A landscape with many valleys, sampled at points; each row gives a point and its height.
A ball rolls from a point to whichever of its 2 nearest points has the largest drop for the distance, and stops where none of them is lower. Distance is the straight distance between rows; heights are no part of it.
Q4: [110  86 120 101 131 139  88 107  84 100  62  77  96 109  61 105 108 105
  92 150 136 100  78  95 128 127  88 120  82  84]  h=270
Q342: [ 89 109 128 115  90  86 107 114  97 115  67  58 129  96  85  94 118 116
  84  66  69 106 104 116 137 132 104  63 107  97]  h=538
Q349: [ 68 144  96 149  70  66 112 112  81 113 108  72  97  93 109  85 103 109
  47  82  44  94  95 132 110 123  88  47 135 101]  h=594
Q463: [ 84 104  84  93  58 130 104  81 122 104 109 109  93  72 100 130  90  80
  83 135 164 102  76  52 111  78  86 133 107 112]  h=334
Q363: [ 82  75 127  78 107 110 117 108 113  65 116 119 113  76  73 147  76  61
 120  90 139 108  99  83  71  48 119 126 113 131]  h=387
Q215: [ 82 114 122  86 149  93 119  88 107  38 134 104  82 127 107  46 107  67
  78 152  95  85  82 134 151 117  82 114 133 119]  h=598
Q319: [ 55  97  86 118 104  74 131  94  81  71 112 100 109  88 101  82 100  72
 128  71  68  85 100 150  97 115 140  95 135  46]  h=672
Q598: [ 94  76  94  86 110  59 107 100  91  70 105  88 113 117  93  95 118  78
 180  86  95  96  95 121  75 109 148  89  60  78]  h=107
Q544: [119  83  92 100  98 129  82  98  96 134  50  92 126  90  86 116 113 124
 123 102 113 101 112  92 114 104 100 136  64  65]  h=210
Q64: [111  81 164  80 141 128  93 130  78 104  58 100 124  87  93 126  98 123
  88 109 104 103 124  87 141  83  50 110 108 146]  h=440
Q928: [102  83 103 100  59 103  95 104 108 122  85  96 125  76  87 149  87 100
 128  92 122 111 104  69  82  68 118 121  73 110]  h=322
Q561: [ 97  89 125  87  94 118  97 101 148 100 122 126  92 102 110 109  77  66
 146  58  85 107 141 128 128  45 128 151 125  87]  h=369
Q981: [129  99 116  99  95 114  74 120 113 135 138 118  73 107 101 117  54 128
 116  71  80  92 136 103  60  16  96 151 101 121]  h=572
Q527: [132  99  82  95  76 130  84  84 114 152  90 145 105  98 162  91  99 148
  99  75  82  95 152  96 112  91  80 119  93  78]  h=229
Q328: [104 106  62  83  85 124 117  59 149  77  57  89 124  98 104  68 143  99
  41 125 124 112  74  76 158 183  86  93  88  46]  h=159
Q943: [113 107  79  94  85  57  75 103 111  78 129  79  53 152  88  88 111  84
 124 108 101  97  79 122  69 103 131  77  58 129]  h=472
Q71: [ 87 134  82 117  85  48 108 104 103  75 115  64  95 115 103  92 118  67
  82 121 108 109  63  97 110 127  96  42  94 134]  h=382
Q855: [ 99  85 111  93 144  92 105 106  82  88  98  96 127 110  90  87 105  99
 139  92  90  94 105 115  91 102 113  94  95  89]  h=194
Q804: [156 108  61  96  87  81  63  97 118 114 118 101  74 161 110  83 106 103
 120 117 105 111  99 111  80  97 118  81  40 132]  h=454
Q352: [ 77 111  88 104 158  81  99 100  43  58 140 121  71 116  85  62  79  97
  88 130  54  55  98 157  95  84  83  92 141 109]  h=627
Q426: [ 76  85 105  81  74 123 125  80 117  89  59  94 144  73  91 114 127  99
  94 114 141 107  84  58 132 130  95 116  87  79]  h=273
Q831: [ 93 126 102 142  89  83 104 124  76 132 130  86  91  93 108  95  73 125
  77  66  47  88 100 134  70  94  89  67 122 107]  h=620
Q516: [144 109  83  92  62 116  77  93  98 164  95 148 114 103 161 107  80 149
 115 100 100  85 166  79  83  48  73 130  62 109]  h=269
Q58: [112  80 160  77 156  91  95 118  95  63  96  97 119 123  73  82 105  82
 139 115  97  99 114 117 136  97 116 116  86 103]  h=249
Q315: [126 102  65 107 122 122  94  88  81 124  67 111 118 111 133  67 112 152
  66  92  74  95 121  96 117 137  62  76 108  85]  h=308
Q85: [ 54 100  47 103  53  79 112  80 117  87  80  88 101  76 102 100 139 103
  75  74  98 101  86  79  75 172 125  61  99  38]  h=227
Q827: [ 85  62 156  96 126 116 102 126  84 102  30  80 146  60  58 147 102  93
 133 121 122 115  98  76  80  91 117 133  78  67]  h=375
Q869: [126  92  89 103 115 133  79  91  93 127  79  99 103 116  82 104  99 119
  99 122 120  91 102 104 111  98  88 120  85 109]  h=241
Q738: [101  67 177  90 142 109  92 128  73 104  19  76 152  84  65 122 115 117
 130 117 105 126 111  80 131 107 101 113  70  88]  h=394
Q52: [113 114  68 119  78 124  75  77 106 135 142 123  44 139 129  65  86 107
 114 100  77  91 106 127  85 106 119 108 106  83]  h=491
Q590: [137  93 110  90  71  94  82 102 117 156  92 140 134  99 138 107  94 129
 152  58  87  99 169  98 103  45 103 141  68  98]  h=307
Q281: [ 81 124  86 100  71  50 106 100 122  70 155  95  65 113 115 102 115  52
  96 120 117 115  69  82  76 105 108  58 106 134]  h=324
Q673: [102  72 121  69 137 101 105 109 109  68 128 120  70 103  67 116  78  74
 128  95 116  91 120 109  66  37 127 142 121 120]  h=404
Q514: [ 97  86 144 116 181 103 102 153  62  95  89  93  99  75  69 113  60 105
 120  77  48  86 113 139  69  60  96 122 130  90]  h=539
Q140: [101 113  60  84  99  60 126  67 112  59 101  99 131 106 137  78 140  76
  71 126 137 122  71  65 126 161  84  47  80 111]  h=498
Q579: [ 74 106  66 123 141  67  97  83  30  73 117 105  94 120  89  47  86 112
 117 122  41  60 103 166  88 108 109  85 110  79]  h=639
Q949: [103 136  60 109  50  83  94  77 135 108 137 106  55 122 141  89 115  62
  81 123 120 120  82  91  95 123 108  74  97 107]  h=271
Q103: [ 93  83 168 117 170 136 102 135  60  92  69  94  97  76  71 121  83 114
 100 100  71  90 106 122 107  84  65 121 136 101]  h=521
Q212: [107  81 125  64 136  94  91 115 138  76 121 115  73 116  70 102  74  65
 149  66  87  97 133 135  94  36 142 158 116  99]  h=391
Q984: [ 79 105 105  93 142  81 106  95  81  49 143 104  82 124  81  64  99  72
 105 119  88  80  92 141 104  96 110  99 125 117]  h=614
Q266: [ 77 102  98 116  64  78 133 113  79 107  97  81 128  52  96 149  86 124
 100  42  89 106  89  68  31 103 114  62  95  91]  h=512
Q124: [ 92  88 155  99 165 109 112 132  64  74  99 112  96  86  99 101  83 105
  81  95  62  85 115 132 129  88  50  98 144 132]  h=497
Q211: [111 116  21 102  63 117  93  65 144 109  67 109  95  99 126  83 132 108
  33 113 124 116  86  76 128 173  96  85  83  34]  h=94
Q930: [ 47 124 100 118  80  95 130  97  92  85 133 112  87  58 111 113  79  74
  82  78  98  98  80  94  94  98 100  82 157  99]  h=407
Q685: [132  93  60 102  76 129  70  84 101 160  48 114 118  93 124 101 108 152
 114  91  92  86 146  90 110  92  92 139  70  55]  h=190
Q326: [128 120  56 109 120  96  97  87  80 108  95 107 108 132 135  55 115 116
  63 107  79 105 101 109 109 148  84  57  88 105]  h=351
Q356: [ 98 119  92 113  78 116  86  84 133 101 152  98  27 141  96  65  94  60
  84 122 112  92  75 130 113 105 114 122 122 106]  h=664
Q336: [ 67 103  79 133 110  51 111  99  61  73 121  82 107 113  88  73  92  88
 135  91  44  76  97 165  77 112 134  81 102  65]  h=654
Q361: [ 88  99 114  81  95 116 132  65 129  60  67  85 132  76 109  84 133  90
  68 121 127 121  83  80 170 168  81 111 107  65]  h=219
Q488: [ 80  92  81 105  82  69 116  93  99  67 106  77 100 104  98 100 121  77
 142  90 111  93  74 114  86 141 137  79  83  81]  h=198
Q538: [ 82 104  41 111  72  68 118  73 106  78  98  90  97 114 110  87 140  79
  98  98 108 102  69 104  90 171 119  61  89  57]  h=282
Q499: [119  81 123  96  82  93  95 111 130 125  96 117 121  96 118 108  92  96
 156  53  80 103 147 112 119  53 121 135  99 100]  h=340
Q191: [137  88  75 100 113 146  80  83  89 132  79 145 102 103 142  84 100 152
  82 100  92  87 132  88 118  96  51 114 103 105]  h=266
Q193: [100  67 116  84 101 103  85 109 111  98  77  96 123  97  77 128 103  80
 156 107 126 108 107  92  97  66 131 139  72  99]  h=296
Q351: [ 96  73 170  76 130 123 106 111  82  85  34  92 156  83  93 128 119 113
  90 131 120 120 105  68 153 110  77 105  83 117]  h=414
Q76: [ 97  85 151  87 128 118 108 116  98  89  99 110 104  92 103 100  97 101
  83  98  99  95 104  99 148  87  59 109 143 142]  h=466
Q12: [ 67 105 107 114  97  91 140 108  64  88 109  92 124  55  88 129  90 108
  86  70  91  94  94  77  68  98  98  67 131 108]  h=462
Q45: [117 120  90 109  87  84  73 104 100 112 162 116  45 140 106  66  68 105
 121  89  60  84 112 140  55  72 132 104  96 106]  h=476
Q256: [123 125  92 124 123  97  80 117  73 130 136 102  70 121 101  83  74 134
  60 103  67  86  92 116  72  87  82  73 112 134]  h=637
Q447: [100 106 120 107  71  64  97 129 104  99 143  74  84 100  85 131  79  96
 129  54  81 102  92 119  59  72 133  85  86 114]  h=403
Q9: [ 86 106  38 101  53 134 104  70 119 114  70  96  93  78  98 115 127 114
  67 103 127 100  80  67 104 145 102 103  99  45]  h=158
Q219: [130 108 108  79 114 104  98  89 125  96  89 107 122 116 132  77 119 101
  75 122 125 112 102  86 169 121  67  91  97 136]  h=557
Q107: [ 70  75 114  75  81  86 120 102  99  72 110 103 132  72  84 145  89  71
 113 108 143 117  71  52  58  74 118  89  94 144]  h=353
Q138: [ 75  70 124  94 127 122 119 101  76 102  52  92 136  52  72 137 101 111
 113  89 107 106 101  74  84 107 106 113 106  59]  h=350
Q525: [122 121 119 120  63 102  92 116 106 148 136 112  89  85 122 130  61 141
  96  54  73 100 123  97  68  52  86 104 111 118]  h=556
Q404: [155 138  63 109  82  89  71  97 113 128 123 120  70 135 138  80  92  97
  54 131 115 131 100  87 111 107  77  64  77 135]  h=419
Q257: [ 66  82 124  80  79 104 125  97  99  69  82  91 132  69  81 126 111  71
 113 118 143 114  72  61 107 111 115 101  92 109]  h=313
Q741: [ 72  73  65  88  92  88 109  86 100  91  51  85 132  69  80 104 144 128
 105  67  84  98 100  80  74 156 130  75  77  22]  h=279
Q666: [ 99  79 110 105 163 130 105 116  59 113  82 106 104  77  80 110  79 112
 141  89  78  78 102 113  55  84  97 134 122  62]  h=558
Q957: [107 110 127 118  61 125  99 115 112 149  98  93 103  77 108 132  83 132
  75  60  84 109 112  97 117  73  75 102 116 118]  h=534
Q920: [115 104  90 112  66  87  94 109 100 127 120  85  94 101  93 129  88 112
 111  81 111 104  89  83  53  81 109  89  81 129]  h=360
Q389: [ 97  93  99  99 112 137  83  93 109  87  93  72  71 106  66 108 100  76
  85 168 157  93  62  79 108 106  99 118  86 107]  h=292
Q270: [116  57 155  67 143  99  83 118 111  88  66  99 126 109  67 103 107  78
 166 121 124 111 125 101 118  66 118 155  65  96]  h=278
Q642: [ 77 122  82 105  81  41 122  84 109  51  86  66 131 106 118  86 148  72
  77 113 107 120  65  97 135 161  90  37  74 104]  h=449
Q359: [130 115  87 106  94 128  72 108  99 135 142 110  39 123  95 100  72 125
  73 110 110  92  93  94  64  61  83 107 105 139]  h=647
Q379: [ 96 107  91  89  90 144  99  78 132  90 109 101  72  98  95  97 104  75
  73 154 156  97  68  81 136 110  81 138 116 102]  h=311
Q963: [ 64  62  82  79  98 111 117  88  92  96  37  99 145  49  75 128 134 116
 107  88 115  95 104  51  70 131 117 114  93  34]  h=317
Q380: [ 84 124 110 113  91  47  92 133 107  77 152  77  63 114  80  99  85  69
  98  76  80  95  91 135  66  73 123  74 109 134]  h=438
Q676: [114 110  74  83 106 106 118  74 105  88  87 117 130 104 133  89 126  94
  57 143 143 119  89  56 135 123  64  78  98 121]  h=533
Q16: [ 98 110  86 116 100 119  87 100 105 116 137 103  51 109  88 105  90  87
  87 113 112  84  79 105  88  88 100 105 122 109]  h=655
Q918: [137  85 101  88 137 115  83 116  82 131 113 118  93 110  99  94  70 133
 127  91  76  84 128 109  59  42  82 143  86 129]  h=581
Q539: [155 140  61 112  87  83  85  85 106 134 105 129  86 156 154  43 100 118
  63 109  80 120 114 111 116 125  87  48  73 121]  h=392
Q679: [ 99 117 112  96 105  68  97 118  99  86 165 116  43 126  81  81  72  97
  96  73  77  87 116 132  61  55 122  97 122 131]  h=461
Q745: [ 60 110 101  99  74 120 125  89 108  94 142 115  84  62 105 125  83  72
  85 106 137 110  67  56  91  80  90 107 149 118]  h=365
Q216: [ 85 104 141 113  81 118 109 119  93 115  74  70 117  71  82 124  93 115
  80  71  87 112  97  89 134  95  88  87 118 122]  h=507
Q500: [103 108  62 112  47 111 102  75 120 120 105 109  85  95 123 109 111  99
  89 107 128 116  83  81  94 126  99  88  97  79]  h=215
Q629: [118 113 116  76 136 117 110  79 115  60 106 101 105 135 131  40 112  89
  60 146 110 104  84 115 178 137  57 104 118 127]  h=579
Q901: [ 99  64 104 106 132 123  94 103  81 126  66  94 115  72  68 133  82  94
 149 106 105  89 108  95  47  63 115 165  97  49]  h=569
Q890: [ 70 135 103 134  40  75 118 107 111 116  81  72 118  88 109  95 121 112
  52  52  58 112 108 108 121 144 108  42 124  90]  h=568
Q123: [147 121  95  94  86  78  61 104 129 113 143 104  45 157 108  74  98  95
  84 120 113 112 102  98  89  78  99  79  72 152]  h=439

Call two points neighbours if one is among the 2 nearest of the other. Go from one point of each pair to the other, from neighbour to neighbour, staying as low as possible. Name the highest point that can't be avoided.
Q85 / Q685: Q266
Q211 / Q685: Q673
Q85 / Q598: Q538

Write out the way that a ball takes from each point below.
Q804: Q123 > Q404 > Q539 > Q326 > Q315 > Q191 > Q527 > Q685
Q356: Q52 > Q45 > Q679 > Q380 > Q447 > Q920 > Q928 > Q193 > Q270 > Q58 > Q855 > Q598
Q212: Q561 > Q499 > Q590 > Q516 > Q527 > Q685
Q666: Q514 > Q103 > Q124 > Q76 > Q64 > Q351 > Q738 > Q827 > Q138 > Q963 > Q741 > Q85
